Points, in no order, along strands that fork and pass close to each other.
In the rows, zero is written as 128.
Points whose rows are less than 110 apart are linked; no others are. Some points are linked to none.
Besup: [166 119 134 132 185  60 103 101 121 157 135 102 142 166  95 123 201  49
 114 109 125 133 123 172 147 103 153 134  98]
Kevu: [164  75 144  84 110 159  85 136 125  68 185 143 150  61 141 118 104 135
 114 121 169  97 154 179 126 139 158 147 116]
Bodig: [129 203  94 159 136 128 193 152 118 154 106 162  95 171 159 126 147 166
 140 108  89 100 163  91 104 139 133  96 187]
deto: [129 168 103  92 111 108 191 122  88 120 110 144 157 161 113 170  91 163
 154 148 122 108 146 138  76 122 116  85 127]
tuziz: [145 132 108 179  93 148 123 153 151 156  96 152 113 116 166 125  88 156
 114  98  96  94 172  99 119 148  91  34 173]
mukem: [183 140 121 129 165  92 106 107 116 147 144 109 128 160 101 115 200  86
 117 117  87  99 108 178 125 102 123 134  71]
Fuve: [123 165 114 166 107 106 125 153 157 174  86 137 105 121 114 139 103 147
 116 113 157 155 145 105 157 141 114 110 208]
zike: [ 72  45 209 111 120 162 121 139 135 100 138 100 127  85 180 128 111  97
 113 131 157 133  65 103 136 133 164 155 113]
dav: [115  73 151  47 128 171  88 136 146  65 169 115 206 127 107 126 146 126
 152 159 143 113 147 155  73 115 148 172 129]
kunab: [115  58 166 108 161 135 118 113  96 100 156 126 135 101 154 115 137  77
 113  98 177 102 107 164 139 122 127 176  80]
gabut: [157 157  73 139  99  97 115  88 105 166 107 133 140 191  39 131 118  97
 127 141 115 146 109 150 143  89 108 109 103]
rakim: [167 111  88 153 133 140  83 132 141  90 183 140 131  71 154 115 104 155
 112 116 143 101 147 151 169 144 133 173 128]
pibi: [188 176  82 150 137 103  94 110 139 138 140  97 136 161  91 114 182 126
 103 137  65 102 117 155 122 104 141 122  70]
firuf: [103 139 101 165  81 127 132 142 156 153 105 138 123 130 125 142  91 168
 158 129 142 156 141  77 116 138 103  85 195]
tos: [131 109  76  51 132 155  94 117 125  88 192 127 176 127  88 126 127 165
 162 160 155 117 178 150  97 129 153 183 150]
sapep: [133 162 148 183 122 125 110 158 167 159  92 119 125 147 112 114 133 112
 103 124  88 162 115  88 144 132 123  88 130]
gare: [165 102 100 100 123 140 113  86  79 115 159 145 141  97 122 128 124 121
 146 118 170  73 134 184 124 115  86 176  67]
Non: [145 104 198  97  90 110  83 161 157 127 112 111 139  73 123 143  82 112
 100 103 184 129 123 146 128 132 131  87 121]
kad: [ 95  98 122 107  75 157 141 160 147 128 140 125 128 121 160 159 105 202
 168 148 153 138 180  84  85 138 128  76 203]
bav: [ 65 127 120 148 126 126 190 123 140 146 108 134 113 156 134 139 127 127
 149 155 121 184  88  71 129 142 129 149 181]
paget: [137 130 154 143 169 103 162 153 152  94 142  94 143 113 185 138 169 174
 115 144  63 103 127 130  97 143 151  85  80]
loso: [140 182 152 128 167 108 167 109  96 137 106 149 106 181 130 113 166  84
 128 111  63 147 111 133 110 112 116  95 122]
pili: [153 118 122 136 131 115  76 110 113 141 127 134 139 102 106 106 110  77
  82  85 177 112 120 186 181  93 113 141  94]
zula: [112 107 161 139 148  99 124 149 168 130 124  99 137 115 119 119 135  96
 103 133 125 165  92 102 136 148 164 138 129]
Kimoz: [157  99 134 100 111 156 105 105 115  92 162 143 138  64 142 122 102 145
 131 119 166  75 147 183 133 124 119 155  78]
Sis: [ 78  66 155  63 110 183  84 144 148  76 155 109 174 122 116 122 131 137
 144 152 166 150 129 120  95 122 138 187 170]
loror: [ 95  51 139  80 145 170  98 110 115  76 178 125 157 102 138 119 117 115
 138 135 180 100 122 150 106 137 154 193 124]
Gegod: [139 131 133 134  65 144  74 122 127 133 108 148 140  97  98 131  60 132
 130 118 178 133 130 146 165 112 102  95 119]
fafi: [ 68  51 197 100 128 163 146  99  98 109 134 114 145 142 142 128 123  85
 140 160 147 149  68 113 100 135 127 143  74]
rulaf: [130 186  56 156 137  96 152 134 163 128 114 101 158 152  91 147 136 192
 151 179  97 149 160  93 103 132 162 111 162]
Timu: [123 202 107 145 158 137 189 139 102 168 121 169  59 144 151 110 161 152
 143  95  92 111 170 106 150 158 147 142 193]
koz: [147 128  54  78 149 113 133 102 119 121 168 132 148 125 100 135 121 167
 157 157 150 109 166 157 109 123 143 165 123]
nodo: [105 132 156 111  92 100 197 137 100 133 101 155 120 146 132 157  90 114
 135 119 156 149 118 106 114 129  99  96 164]
Big: [108 161 140 148 131 170 196 126 104 145 113 168  75 170 192 131 149 138
 150 116  81 116 115  88 140 136 108 146 162]
Sav: [116 120  77 176 177 119  75 137 160 144 141  98 141 112  83  93 132  96
  92 110 161 152 107 128 170 123 173 192 160]
zesi: [175 165 167 150 146 120  64 123 117 166 115 140 110 119 115  98 147  61
  83  73 104 119 121 164 178 112 121 110  91]
dufas: [ 93  88 128 109 103 158 101 151 153 109 146 121 127  90 159 136 103 176
 130 140 185 155 133  89 153 143 156 151 190]
senol: [133 202  86 156 103 120 160 112 119 140  96 147 138 198  91 131 121 133
 147 146  67 135 115 114 113 114  99 101 125]
goso: [ 91 145 100 175 171 127  95 132 160 169 113 111 114 127  81  95 154  90
  91 107 149 170 111  97 181 127 159 192 182]
Zav: [ 82  61 163  67 177 108 134 127 113 132 132 111 149 146 112 142 142  81
 134 127 186 127 116 146 114 129 162 167 129]
bif: [148 156  76 152  95 132  76 131 157 116 135 113 159 134  87 131 106 170
 148 158 126 152 142 103 136 124 135 105 139]
nevog: [161 147 103 164 103 138  69 120 150 131 124 139 138 124 102 110 106 128
 112 121 115 128 115 139 174 121 108 133  95]
denez: [143 141 101 142 155 125 133  76  78 153 127 141 111 173 107 129 160  95
 147 112 120 129 116 151 130 109  77 154  89]
penu: [154 118 147 188 111 161  97 155 166 148 114 130 106 113 190 122 115 145
  98 114  81  79 165 105 128 150 109  33 136]
Goke: [116  77 172  58 110 163  73 173 148  87 139 124 157  78 130 140 107 150
 102 113 201 121 174 151 117 127 144 161 195]
gefak: [ 91 121  85  96 166 112 178 132 144 113 151 119 134 121 135 143 131 192
 169 185 135 144 151  94 101 156 173 164 170]
budod: [143 133  97 167  94 157  63 129 160  96 156 129 156 116 118 110  97 153
 131 145 129 150 117 104 157 129 127 123 112]
keroz: [146 177  87 153  91 114 129 116 139 125 106 109 163 173  89 138 105 162
 151 169  80 141 114 115 106 101 124  73 101]
fovop: [137 157  88 133 112 137 163  92  97 124 122 157 121 152 121 146  98 153
 154 140 110 118 131 138 124 112  76 128 102]
pemu: [145 125 121 104 135  79 139 103 128 113 151  68 176 166  87 145 167 129
 120 179  87 119 106 165  71 107 169  90  54]
Tuf: [144 194  30 160 135 130 118 118 146 165 116 151 120 145  82 117 124 165
 140 136 105 135 157 119 161 129 122 165 160]
Kuf: [108 108 155  81  85 181 135  79  61 122 100 166 134 131 101 147  62 107
 133 120 196 110 115 164 119 105  70 129 101]
gam: [138 167 137 136 178  63 118 118 122 171  88 133 110 156  72 105 178  61
 108  99 115 180 135 149 150 109 144 126 169]
tek: [151 176  69  99  99  86 161 111 109 136 117 128 161 159  75 162 106 166
 147 169 126 127 155 147  91 106 141  84 150]
zup: [151 194 128 154 187 130 141 158 139 143 141  96  90 145 144 100 207 139
 117 118  50 120 136 109 104 155 172 125 100]
kerub: [ 87 156  91 151 115  99 133 137 166 160  99 101 117 143  76 139 123 141
 142 153 148 202 114  80 124 138 149 162 189]
Revu: [158 175 136 148 184 117 114 133 122 160 135 105  87 161 114  85 199  90
 122 107  64 142 121 132 121 135 165 127 101]
bofif: [144 208  94 171  81 175 117 131 104 168 102 179  97 163 140 115 110 143
 147  92  89  96 137 118 148 126  75  89 126]
Niku: [159  99 198 109  75 126  87 155 148 112 128 132 147  64 137 134  83 138
 114 105 175  97 166 165 131 132 120  52 114]
Nasu: [122 166 158 180  96  91 104 162 181 161  80  97 119 148 100 139 120  93
 102 117 121 197  98  87 121 133 116  84 153]
Fose: [114 123 126  43 110 153 131 124 116 102 127 138 161 137  96 153 104 163
 166 170 147 122 164 137  81 118 123 136 142]
famet: [168  99 147 116 172  94 158 127 124  94 165  91 143 106 150 125 181 114
 125 137  92  87 118 166  98 132 140 133  45]
duf: [ 96 146  66 137 175 119 199 121 147 132 132 125 120 141 130 129 159 169
 152 175  96 151 144  87 116 153 156 176 166]
zefod: [145 196  94 142 172 114 129 132 116 177 114 146  80 156 101 101 168 110
 131 102 102 139 155 131 151 131 144 164 153]
vubir: [109  62 202 102 140 113 132 118 100 119 127 119 135  99 138 122 126  66
  96 102 167 136  98 156 151 116 126 131  80]
faf: [129 112 219 109 134  80 175 138 106 113 111 146 118 112 154 144 113  76
 103 106 131 138 118 155 129 118 103  81 107]
suze: [128  64 191  73 118 156  95 166 151  73 165 123 146  62 163 124 104 140
 111 120 178 104 150 150 122 147 163 133 145]
Malo: [139 112  66  77 113 140  59 107 135 105 177 111 190 146  66 119 122 138
 152 168 146 134 144 143 100 118 158 165 140]
Pevit: [125  84 127 152 189 134 131 129 122 117 172 123 119 108 172 105 190 104
 123 105 120  94 102 138 144 152 132 215 106]
nug: [ 88 154 152 143 139 134 153 126  92 159  76 162  83 135 144 122 117  82
 102  88 145 156 108 107 187 112 112 133 203]
dati: [148 129 160 124  79 110 137 147 135 109 112 121 154 115 139 149  84 159
 140 135 131 107 148 135  84 125 115  25 108]
rivi: [105 144 125 124  97 109 210 136 110 125 104 154 129 159 142 159 100 161
 156 134 132 116 131 100  80 131 101  73 172]
fuv: [171 122 146 164 169  98 102 154 184 102 149  82 155 125 122 108 160 108
  88 148  76 140 108 128 123 139 181 118  81]
sezi: [159 150  60 150 163 112 106 112 129 158 144 117 124 157  92 110 180 113
 137 120 104 109 134 142 137 120 123 188 106]
kivun: [128  93 169 144 154  86  79 162 169 129 126  85 139  87 106 124 126  76
  69 115 161 168 104 119 146 148 174 151 133]
Mal: [158 118 127 149 106 170 126 114 128  72 165 120 141  98 186 111 143 169
 163 153  95  84 120 131 109 133  96 129  56]
Muted: [101 129 107  82  95 162 156  98  97 110 125 152 138 144 118 154  72 175
 180 165 156 118 141 116  96 132 102 126 134]
rit: [157 117 150 122  75 148  81 116 141  89 143 117 178 115 120 122 105 134
 142 145 121 120 118 146 108 116 128  88  54]
Dab: [135 138 130 134 168  72 139 103 126 157 111 113 131 178  83 115 172  60
 126 130 102 167 109 144 130 106 140 127 120]
nakeg: [108  98 216 109 122  94 142 124  92 136 100 126 116 114 132 139 114  47
  99 107 153 170  86 134 138 119 112  94 119]
Tuv: [160 141  46 106 176  91 166 139 140 117 175 132 141  96 123 138 140 183
 134 156 134 106 178 152 117 144 166 169 153]
munug: [136  92 172 127  90 178 148 106 110  75 155 144 130  92 191 134 116 155
 152 145 123  82 115 135 116 130  89 119  58]
volu: [146  99  83 141 147 170 104 124 120 101 164 152 108  70 179 110 119 160
 117  97 162  93 132 148 180 138 124 204 147]
Tibi: [153 132 142 147 145 166 111 149 135 135 145 142  81  97 191 112 153 149
 108  97 102  79 120 124 172 160 129 166 110]
desiv: [ 82 123 135 146 160  92 127 125 140 166 100 109 116 130  85 115 160  71
  99 108 149 197  99 106 167 116 141 169 170]
fem: [198 200 101 147 144 113 116 141 113 142 126 103 116 148 113 124 183 144
 114 121  52  82 133 169 104 115 131 104  64]
koza: [153 165  58 129 192  88 153 103 110 174 122 133 112 177  79 121 186 111
 139 126 105 125 157 148 138 120 136 169 140]
rima: [158 114 195 105 144  92 172 138 108 105 128 125 124 105 160 133 142  98
 103 114 104 113 126 179 124 127 128  82  74]
Petes: [ 63 134 163  98 101  95 144 157 167 149  99 100 111 129 117 162 107 115
 124 124 177 203  99  90  79 141 149 142 179]
sala: [119 101  96 119 137 134  94  96  99 143 126 124 148 129 100 119 107  97
 124 112 173 126 111 161 151 111 121 167  99]
tof: [192 123 116 150  94 128  43 149 153 100 139 126 148  79 121 118  87 151
 106 121 152 107 175 143 153 130 123  84 113]
pafa: [190 127 135 116  95  93  90  98  98 140 129 139 138 116  89 122 107  87
  94 105 143  96 123 199 160  98 115 106  63]
Kel: [104 113 144  62 112 124 121 134 132 121 123 115 139 131  88 141 103 133
 152 155 156 144 131 135  93 135 140 132 132]
Mevef: [108  96 183 143 153 158 115 133 123 129 126 127 100 110 193 104 151  76
  74  97 113 129  87 127 197 117 121 151 113]
vubi: [103 132 140  97  37 192  91 118 120 110 119 153 157 137 114 149  75 167
 180 148 158 128 154 113  96 115  87  73 130]
vubid: [146 144 109 124 140 106 163 121 127 131 119 132 133 136 114 142 126 133
 132 145 105 123 137 148 130 125 126 113 111]
Zis: [145 170 122 163 156 135 136 151 144 110 130 101 135 126 176 136 170 191
 114 137  56  89 154 117  99 146 138  77  92]
gogun: [ 96  60 131  98 136 173 138 106 107  85 168 133 128  91 173 119 115 143
 137 137 173 103  99 129 133 146 139 200 124]
gon: [ 89 145  71 139 148 153 162  90  66 146  95 177  96 150 116 131 108 126
 128 106 165 125 131 127 174 110  75 193 179]
dev: [112 151 126 144 112 152 182 126 103 138  95 188 102 163 170 135 111 137
 143 110 111 119 121 100 148 134  83 122 170]
febuz: [103  85 167 106 134 131 172  94  96 116 128 132 129 142 136 135 121  88
 136 139 129 136  94 125 115 132 108 142  76]
buf: [125  88 167 152 175  95 120 112 129 126 147  93 145 156 132 104 194  45
 121 126 106 139  90 134 128 121 140 137  53]
Nimin: [ 98  97 155  99 166 120 191  76  57 132 123 156 125 168 114 145 122  87
 144 120 167 145 114 132 109 119 102 142 121]
bip: [155  98 147 159 126 156 136 161 158 141 132 140  95  98 231 134 136 174
 115 108  87  65 175 107 148 156 126  77 149]
gir: [153 130 147 139  93 139 125  99 121  98 135 127 143 130 145 121 115 120
 131 145  95 108 105 153 122 114  99 103  24]
gaf: [133 118  97  66 111 164 105 162 141  87 187 133 165 111 110 137 119 202
 152 153 159 125 210 127 113 134 154 144 171]
kovis: [170 157  91 132  75 120  89 104 136 125 134 107 167 158  73 141 107 148
 136 168 108 127 123 155 117  96 134  76  72]
vumed: [ 73  53 175 102 141 147 124 126 139 105 160 105 147 121 138 117 134 101
 131 151 146 141  73 115  98 141 165 166 102]
Zanu: [119 184 151 169 159 144 161 149 137 152 126 118  72 147 170 108 189 139
 129 125  61 131 136  77 124 155 185 113 136]
Ruda: [147 200  62 165 112 153 114 132 130 163 104 171 107 146 111 124 116 160
 136 112 106 111 153 134 158 131  94 134 141]
kipat: [ 51 112 134 120 123 121 130 140 142 152 108  92 103 117 123 136 119 115
 106 121 192 197  88  84 126 128 157 181 191]
Luri: [196 142 101 107 155  88 148 138 120 124 146 142 111  90 138 133 133 150
 111 110 117  73 179 190 145 131 124 140 111]
lat: [122 162 154 127 166 134 136 116  87 160 102 170  81 130 147 113 144  77
 106  75 119 144 126 139 177 115 119 135 174]
duzu: [ 95 163  71 110 122  87 175 127 129 152 108 129 124 155  72 145 103 139
 156 161 148 175 129 103 106 133 131 145 185]
tul: [116 147  88 157 166 125 147 134 165 142 129 129 112 134 123 116 153 144
 136 148  99 143 137  99 148 151 153 170 152]
fov: [155 115  92 133 152 136 126  84  60 140 141 145 119 136 112 135 147 108
 153 120 141  87 122 159 124 106  56 185  72]
Nela: [138 142 194 148 129  69 169 174 146 146  92 134 107 127 150 148 129  97
 100  91 120 147 131 113 132 132 122  60 175]
nol: [119 108 137 140  66 183 147 101 110  99 134 156 123 114 191 144  93 167
 168 147 126  90 138 123 132 126  76 100 102]
nad: [146 103 188 151 125 103 120 172 176 131 123 115 120  88 168 140 113 126
  94 125 126 121 134 122 143 149 133  78 131]
nobal: [ 94 100 151 117  36 173 125 124 126 128 115 152 129 117 154 147  73 157
 171 129 154 118 138  94  94 124  85  48 159]
pib: [101  62 189 147 122 162 132 125 131 105 138 127 119  86 201 126 122 105
  98 124 129 126  78 110 172 137 137 156 120]
fubo: [ 65 101 155 145 186 113 148 102 112 153 104 110 119 150 123 123 156  59
 120 124 154 190  83 104 160 111 125 163 160]
ratuk: [ 73 102 151  77  98 187 120  92  83 136  93 148 141 151  88 148  77 113
 139 135 195 130  98 129 107 106  93 150 125]
butot: [167 113 154 147 190 111 131 159 164  96 161  90 139  95 166 105 187 109
 101 126  73 109 113 142 112 153 164 147  70]
Rut: [139 160 115 132  97 102 162 125 111 107 109 125 163 139 132 153 100 181
 139 138 106 102 154 139  77 123 121  35 115]
buku: [192 142 116 135  82 101  86 102 138 133 129 116 152 141  79 122 110 112
 113 143 101 108 114 175 140  96 121  89  56]
lote: [134 173  60 110 130  82 173 130 141 144 118 122 142 150  73 145 119 179
 159 168 126 144 164 120  99 123 157 120 172]
ribi: [ 66  89 162  68  87 193 107 131 136  89 125 123 153 140 118 141 109 156
 162 172 151 155 114  95  93 122 116 156 148]
rudud: [114 174 151 149 149 165 174 129 106 163 138 149  50 153 196 108 183 120
 145 114  72 128 117  79 141 148 162 144 151]
zeg: [136 124 190 121 161  56 181 164 143 135 107 119 110 108 138 135 149  95
  86 117 116 160 133 131 134 138 153 104 157]
reti: [135 213 100 157 121 128 177 143 101 142  97 160 116 193 133 127 144 148
 136 113  70 112 140 102 109 124 103  82 143]
sisib: [115 129 103 157  68 175 168 106 113 119 116 176 113 136 191 141  87 188
 172 129 104  90 139  99 124 123  61  85 139]
tev: [166 186 141 130 176 116  85 113  86 171 127 141  75 128 126  86 180  80
 109  65 103 126 134 170 160 121 129 132 109]
mikek: [ 62  92 184 142 139 118 158 104 112 136 107 114 116 157 141 125 142  61
 123 132 134 189  57  95 140 119 109 147 126]
Zunog: [192 139  76 128 135 128  90 131 125 120 152 158 114  66 139 121 118 158
 115 100 136  72 175 176 169 134 105 169 113]
Lum: [156 103  90 123 119 167 103 102 114  73 188 133 152 100 138 114 129 150
 156 153 113  96 119 141 101 124 108 171  66]
gilo: [ 91 133 109 130  99 137 153  85  77 146  93 150 124 160  93 134  87 100
 134 121 158 155  96 117 140 109  80 147 137]
zabo: [123  85 165  95 102 182 137  73  71 107 125 159 127 105 134 134  86 107
 126 118 186  87 115 175 130 117  86 145  73]
rigar: [133 151 171 175 133 144 101 146 154 143 120 122 111 151 151 103 148  92
 113 122  70 136 100 105 148 134 130 107  89]
mivo: [ 98 154 130 161 109 136 142 137 129 158  94 162 104 140 135 131 107 124
 122 117 126 142 108 112 175 125  97 120 174]
bodo: [102  89 124 141 153 107  73 146 151 134 144  83 148 102  95 103 120  72
  83 104 194 164  87 129 149 126 179 169 145]
Tora: [126 110 109 165  59 165 135 123 131 149  98 175 112 112 177 133  74 172
 143 105 131  95 163 107 140 137  70  57 174]
bag: [ 60  87 103 101 158 138 154 120 143 114 152 114 130 140 129 133 137 156
 164 185 151 166 103  80 112 155 167 195 159]
gibem: [124  90 144  80  87 192  81 141 143  56 184 118 195 128 120 125 139 150
 148 172 124 127 155 130  93 120 146 131 107]
Dizo: [118 152 125 176 135  91 175 168 178 144  94 103 121 132 141 142 134 165
 121 140 103 132 154  88  95 152 139  59 187]
dozup: [131 123 123  82 126  98 125 123 140 110 146  80 179 145  89 130 131 131
 139 168 106 133 118 142  71 121 179 102  87]
zum: [106 106 127  73  88 170 116 166 138  96 150 133 155 110 133 152 124 206
 161 154 165 124 218 108 101 129 121  95 181]
Misig: [120 106 103  92 176  95 193 136 136 116 150 122 123 104 144 144 137 167
 149 152 138 118 154 138 121 151 168 172 151]
Vedek: [149 200 133 164 109 172 132 147 107 161 128 153  75 144 178 112 138 144
 142  88  77  86 133 108 125 142 109  79 107]
gavo: [107 105 113  82 119 148  86 165 145 115 139 131 132  82 121 131  95 173
 119 116 205 134 157 137 141 136 155 157 201]
Lur: [162 141 171 144 123  95  94 132 134 142 106 122 139 143 103 122 133  68
  88 109 104 154 108 146 168 110 125 105  98]
lazo: [159 180 155 140 159 116 112 120 108 146 110 119 106 178 123 104 177  69
 118 105  50 144 110 139 115 114 130  87  79]
dato: [142  90 175 125  73 138  96 147 151 115 131 116 140  85 146 146  88 159
 131 127 153 109 171 126  94 136 117  18 131]
rulat: [107 104 166  74  98 123 102 163 150 129 113 112 133  98 113 148  94 125
 122 126 183 154 130 130 108 130 139 119 145]
pevi: [129  76 109 103 140 157 148 114 114  98 165 150 108  69 194 128 107 172
 124 126 167  87 131 142 164 144 130 192 142]
tebo: [148 133 136 153 147 150 146 158 140 150 127 144  79 105 200 130 147 169
 115 107  99  83 152 118 160 160 135 125 156]
Lup: [151 131 165 142 135 138 119 135 133 115 135 125 126 127 148 111 150  96
 113 114  77 111 110 148 147 120 108 114  56]
kibu: [126 163  97 138 166 146 174 135  96 169 116 186  60 120 162 126 138 150
 117  93 129 101 162 126 180 142 126 181 195]
noget: [110  96 115 123  96 144 109 162 165 127 147 120 115  98 154 152 106 192
 150 150 174 152 162  72 122 144 150 107 205]
lodu: [ 54  74 134 117 157 132 153 130 142 139 123 109 118 111 136 129 136 125
 133 146 174 172  91  84 144 140 163 187 168]
raf: [120 149  60 169 134 152 100 129 166 145 134 140 112 122 121 107 124 164
 126 133 128 141 139 106 175 144 136 180 163]
dud: [161 126 165  90 103  72 109 152 157 141 104  90 149 128  84 149 105 108
 113 136 138 146 126 161 102 121 155  75 109]
Dama: [ 52  81 175  69 110 175 117 120 118 122  99 113 143 157 102 147  99 112
 148 143 185 163  91 109  82 113 105 179 142]
Nelon: [129 199 120 132 181  92 183 120 113 147 100 132  93 182 104 106 186 105
 137 122  71 162 141 122 103 125 155 116 164]
Fodob: [136  95 155 168 148 117  94 140 168 103 154  97 154 118 124 102 139  90
 100 138 101 148  85 120 134 150 156 146  82]
sov: [142 200 131 126 171 124 120 105  83 173 120 165  55 146 132  93 166  85
 132  72 104 144 140 144 138 132 137 123 149]
befen: [ 61  95 151 136 145 141 186  95 113 135 120 132 109 167 147 140 141 102
 144 157 117 175  78  76 136 138 117 167 142]
gogu: [167 125 195 126 113  70 112 164 149 148 105  97 139 110 107 139 116  84
  84 113 130 162 119 146 134 118 136  60 107]
Giviv: [160  96  88 160 134 136  89  91 113  99 187 105 153 123 124 118 158 106
 150 130 132  93  98 154 112 123 115 192  61]
kofes: [121  86 149  48 144 124 111 124 144  96 147  91 193 148  85 134 144 128
 147 174 124 118 132 155  55 117 163 133 104]
Dezog: [198 144 102 150 120 120  88 139 152 126 136 150 133  94 130 124  99 170
 114 116 130  86 182 157 163 142 111 105 122]
sek: [174 184  89 158 148 102 131 134 133 108 131  96 147 135 138 138 176 196
 111 151  55  91 142 146  96 130 142 101  80]
fif: [145 124 178 111 156  82 194 160 119  92 125 108 134 108 173 152 155 142
 101 123  81 105 148 162 102 134 140  76  90]
nimu: [ 68  58 140 128 153 153  85 118 107 118 143  96 163 134 102 111 117  61
 129 107 217 123  85 134 136 102 157 188 100]
makeb: [134 127 152 150 122  67 178 178 162 148  95 118 110 104 150 164 113 147
 110 112 135 126 166 108  98 148 134  52 189]
Fili: [106 142 104 126  77 159 156  99  99 130 105 164 128 154 117 144  66 153
 164 138 141 129 112 114 130 118  81 127 127]
Nuga: [ 93 135 173 134  81  92 130 151 150 151  93 109 109 131 115 151 106  81
 105 115 158 194  83  96 120 125 125 109 152]
fop: [186 126 103 117 180  92 144 139 131 114 167 107 123  98 139 126 169 128
 114 120 103  83 147 171 119 131 140 163  82]
Bolot: [119 157  89 144 120 126 122  91 107 160  95 149 125 174  84 114 120 100
 132 127 115 154 106 130 153 107  89 141 117]
redoz: [ 97 122 112 160  73 123 185 143 137 146 101 151 118 139 157 150  93 174
 152 117 138 132 136  62  96 132 100  70 217]
puz: [ 91 120 164 103  61 143 158 134 109 126  97 156 124 127 137 158  61 137
 154 126 172 122 113 114  96 126  89  77 157]
Zuke: [111 120 160 141 158 144 129 112 101 143 114 149 102 133 149 113 145  67
 106  92 120 141 103 137 176 121 100 142 122]
vup: [171 116  99 163 145 122  76  91 111 134 158 106 147 161 105 114 194  84
 136 110  99  88  85 159 128 103 105 175  47]
nupeb: [120 160  89 174 145 108 146 159 182 114 123  96 137 130 130 138 138 188
 131 169 100 150 166  76 103 148 164  94 169]
Dip: [153 154 109 162 137 163  82 134 138 146 128 153 112 114 148 103 131 135
 106  98 113 102 124 138 182 134 108 158 118]
Rop: [145 126  59 153 152 116  82  93 115 155 139 129 146 142  87 107 143 101
 126 105 156 117 118 159 171 108 121 196 116]
mub: [128 121 134 119  72 172  78 132 146  66 169 109 177 128 124 117 124 162
 154 174 118 137 136 107 100 118 142  96  77]
geli: [106 123 109 134 148 134 171 128 121 140 115 161  87 111 169 138 118 157
 128 122 146 121 145 124 186 146 129 168 189]
nozud: [118 156  63 155 110 122  73 136 162 134 123 105 137 135  71 125 110 156
 139 160 151 193 117  77 135 134 150 155 170]
Kivu: [127 133 139 130 173  66 176 159 165 147 107 114 105 127 105 131 153 114
 109 133 118 165 150 117 136 144 163 134 175]

A fork is a point with three links, a tip a point with one. Leave the first point through the second and follow the links. Name the first fork or tip that comes.
gibem; mub | gefak
lote; duzu | mukem
kad; noget | Bolot
fov; gare | tos
dev; Big | Nelon
bav; befen | Zunog

A fork is a point with three links. Follow the links from the first point to the second and name the forks in between, in order.
dufas; nodo | Bolot, Fili, deto, rivi
dozup; koz | dav, gefak
vubid; tos | Fili, Bolot
Dab; penu | mukem

Follow the links from the first point to the second, and from the first to the third. Name the last point that the two ways share.
Tuv; zabo; bofif | gefak
Zuke; dati; nol | deto
pili; pib; Niku | lat
Kevu; Petes; Vedek | gefak
dato; budod; gogu | deto
Bodig; Revu; puz | mivo
lazo; fafi; Timu | lat
febuz; Bolot; Zanu | mivo
vubi; Lur; keroz | sov

Name the points in between on the shortest way along the links from the first point to the second, in order.
mukem; dati | vup, Giviv, Lum, Mal, munug, nol, sisib, Tora, tuziz, penu, bip, tebo, Tibi, Dip, nevog, budod, bif, nozud, kerub, duzu, lote, tek, deto, Rut
zabo; koz | Kuf, ratuk, Dama, ribi, Sis, dav, gibem, mub, rit, gir, Lup, rigar, sapep, Nasu, Nuga, Petes, kipat, lodu, bag, gefak, Misig, Tuv
Goke; mivo | suze, Kevu, Kimoz, gare, fov, denez, Bolot, gilo, Fili, Muted, Fose, Kel, rulat, Non, Niku, dato, dati, Rut, deto, rivi, redoz, firuf, Fuve
sezi; deto | koza, zefod, sov, lat, nug, mivo, Fuve, firuf, redoz, rivi
